Each row is a point on a landscape with many peaks, with its height.
A climber steps from a point to the highest of its 4 nearest points, and stops where none of them is higher. Distance is the straight distance between rows; heights are no part of it.
q812: [ 61 104 113 141  78  90 127 167 118  49 161]  height 0.58
q379: [152 146 104  93 112 194 112 103 177 142  99]  height 5.44
q41: [166 143  80  85 137 199 109  92 170 129  93]  height 5.34
q622: [135 148 131  94 109 156 160 146 136 138  56]  height 5.00
q607: [148 152 151 108 124 126 190 148 115 143  62]  height 3.54
q990: [ 94  87 146 117  57 114 122 129 109 103 150]  height 7.11
q168: [ 95 161 101 182 153 100 137 167 136  91 133]  height 3.27
q150: [108 114 160  88  63 175 108 118 129 117 112]  height 4.09
q58: [111 173 118 192 179  95 163 155 138  87 132]  height 3.98
q262: [117 128 125 151 120  80 140 138 109 129 136]  height 7.09
q10: [ 87 135  98 173 129  87 133 159 138  96 141]  height 2.50
q833: [132 111 147 112  86 110 142 130 118 144 114]  height 3.56
q121: [ 97 168 107 185 192 122 138 187 135  86 118]  height 4.06
q685: [ 99 111  65 152 144 128  73 137 144 114 199]  height 3.62
q445: [ 96 101 122 136 112  69 147 164 111  99 123]  height 2.90
q821: [ 83 148  96 160 143  78 146 180 140  85 126]  height 2.54
q617: [ 86 108 176  69  73 133 142 141 110  88  81]  height 3.16
q98: [137 107 139 101  92 136 102 118 120 154 130]  height 4.30
q342: [113 105 161 105  65 129 123 136 118 127 118]  height 2.58
q158: [140 133 103  81 102 200  88 102 164 133  99]  height 5.15
q760: [116 125 147  78  92 135 155 153 129 104  50]  height 4.18
q313: [113 127  91 169 148 108  96 128 141 121 173]  height 3.99
q665: [153 115 115  73 124 181  84  98 133 156 112]  height 6.01
q419: [ 94 117 160  86  52 156 127 131 124 106  94]  height 4.27
q205: [179 163 153 116 168 177 158 107 129 166 100]  height 3.77
q924: [127 129 156 113 112  89 164 148 110 129  86]  height 3.09
q344: [116 125  78 149 175 117  82 125 140 127 196]  height 3.74
q897: [154 139 135 188 175 101 155 114 125 125 155]  height 4.08
q701: [130  84 103 101 138 116  80 110 110 153 170]  height 5.90
q177: [ 78 106 103 155 112  84 132 158 135  82 147]  height 1.61
q479: [127 129 143 127 137  73 176 148 111 121  87]  height 3.15
q154: [136 128 141 125 120 122 133 119 120 160 128]  height 3.82
q521: [197 147 128 103 200 204 143  89 130 155 110]  height 4.83
q871: [ 89  92 131 119  85  86 148 147 123  92 128]  height 1.47
q515: [120 114 108 150 125  87 114 118 129 147 170]  height 4.75
q999: [ 81 160  94 187 148 129 108 169 142 103 157]  height 3.18
q24: [194 132 162 128 179 138 153  90 104 161 135]  height 5.24
q635: [124 168 117 195 197 124 124 136 145 109 170]  height 6.57
q882: [152 102 119 108 158 114  92 107 106 158 166]  height 6.36
q289: [124 179 120 212 181 135 136 149 141 107 154]  height 5.65
q686: [118 104  95 148 118 100  96 120 121 134 182]  height 4.17
q962: [120 101 151 101  78 140  94 118 119 148 146]  height 6.72
q930: [165 138 139 100 138 160 129 113 126 179 107]  height 6.41
q641: [ 83  94 156 102  71  99 144 151 104  76 113]  height 0.57
q803: [148 133 112 179 211 123 115 103 133 101 182]  height 5.76
q436: [117 124 154  87  79 161 133 130 139 135  83]  height 7.56
q585: [110 141 151  92  62 189 121 126 148  97  90]  height 5.09
q88: [141 136 113  95 137 179 102 109 149 167 100]  height 5.75
q243: [ 85 116  97 164 106 114  97 148 133  98 178]  height 2.29
q537: [167 123 122 153 210 108 117  89 111 134 163]  height 5.31
q650: [107 110 162  92  84 112 143 148 117 119  87]  height 3.40
q570: [146 126 150 110  96 127 137 132 121 166 100]  height 4.60
q509: [141 121 119 147 154 102 119 111 119 146 164]  height 5.64
q325: [160 147 147 184 201 116 147 105 123 116 175]  height 5.07
q275: [163 142 157 139 135 115 173 125 111 160 100]  height 2.25
q484: [115 107 132 134  87  99 123 128 127 128 160]  height 7.53
q713: [141 138 137  96 106 157 120 120 139 169 100]  height 5.61
q926: [168 128 138 108 171 130 120  92 109 175 137]  height 7.14
q456: [137 111 131  78 105 186  83  98 143 154 127]  height 5.35
q40: [135 140 122 170 152  92 140 125 120 136 145]  height 4.66
q950: [168 141 129 187 228 148 115 108 156  80 177]  height 5.37
q270: [ 98  96 162 109  64 104 128 144 108 103 131]  height 1.82
q603: [ 63 122  89 153 122 109 110 196 146  65 148]  height 1.68
q696: [168 139 164 147 158 113 162 105 110 163 135]  height 3.61
q338: [129 142 137 105  89 157 147 137 148 148  67]  height 5.80
q452: [121 139 136 146 124  74 165 143 114 130 117]  height 6.44
q186: [161 156 134 103 136 168 145 118 140 173  87]  height 5.52
q643: [123 131 122  89  84 194  92 108 165 126 112]  height 4.69
q564: [139 147 131 158 149  80 160 130 106 131 130]  height 3.49
q19: [155 111 127  90 148 145 100 101 111 174 135]  height 6.51
q937: [104  95 118 146  82  99 108 127 121 114 174]  height 3.78
q206: [197 138 142 113 193 173 151  86 113 169 117]  height 4.12
q500: [173 144 103  97 161 196 120 102 149 163 100]  height 5.53
q517: [147 128 143 147 137 100 150 120 113 162 128]  height 3.17

Two climbers start at each pair of points below. Name the first point that both come to, or write none.
q537 / q509 -> none
q617 / q456 -> none
q88 / q701 -> q19

For each start below, name the point where the climber stops.
q10 -> q635
q603 -> q635
q607 -> q436
q379 -> q926
q41 -> q926
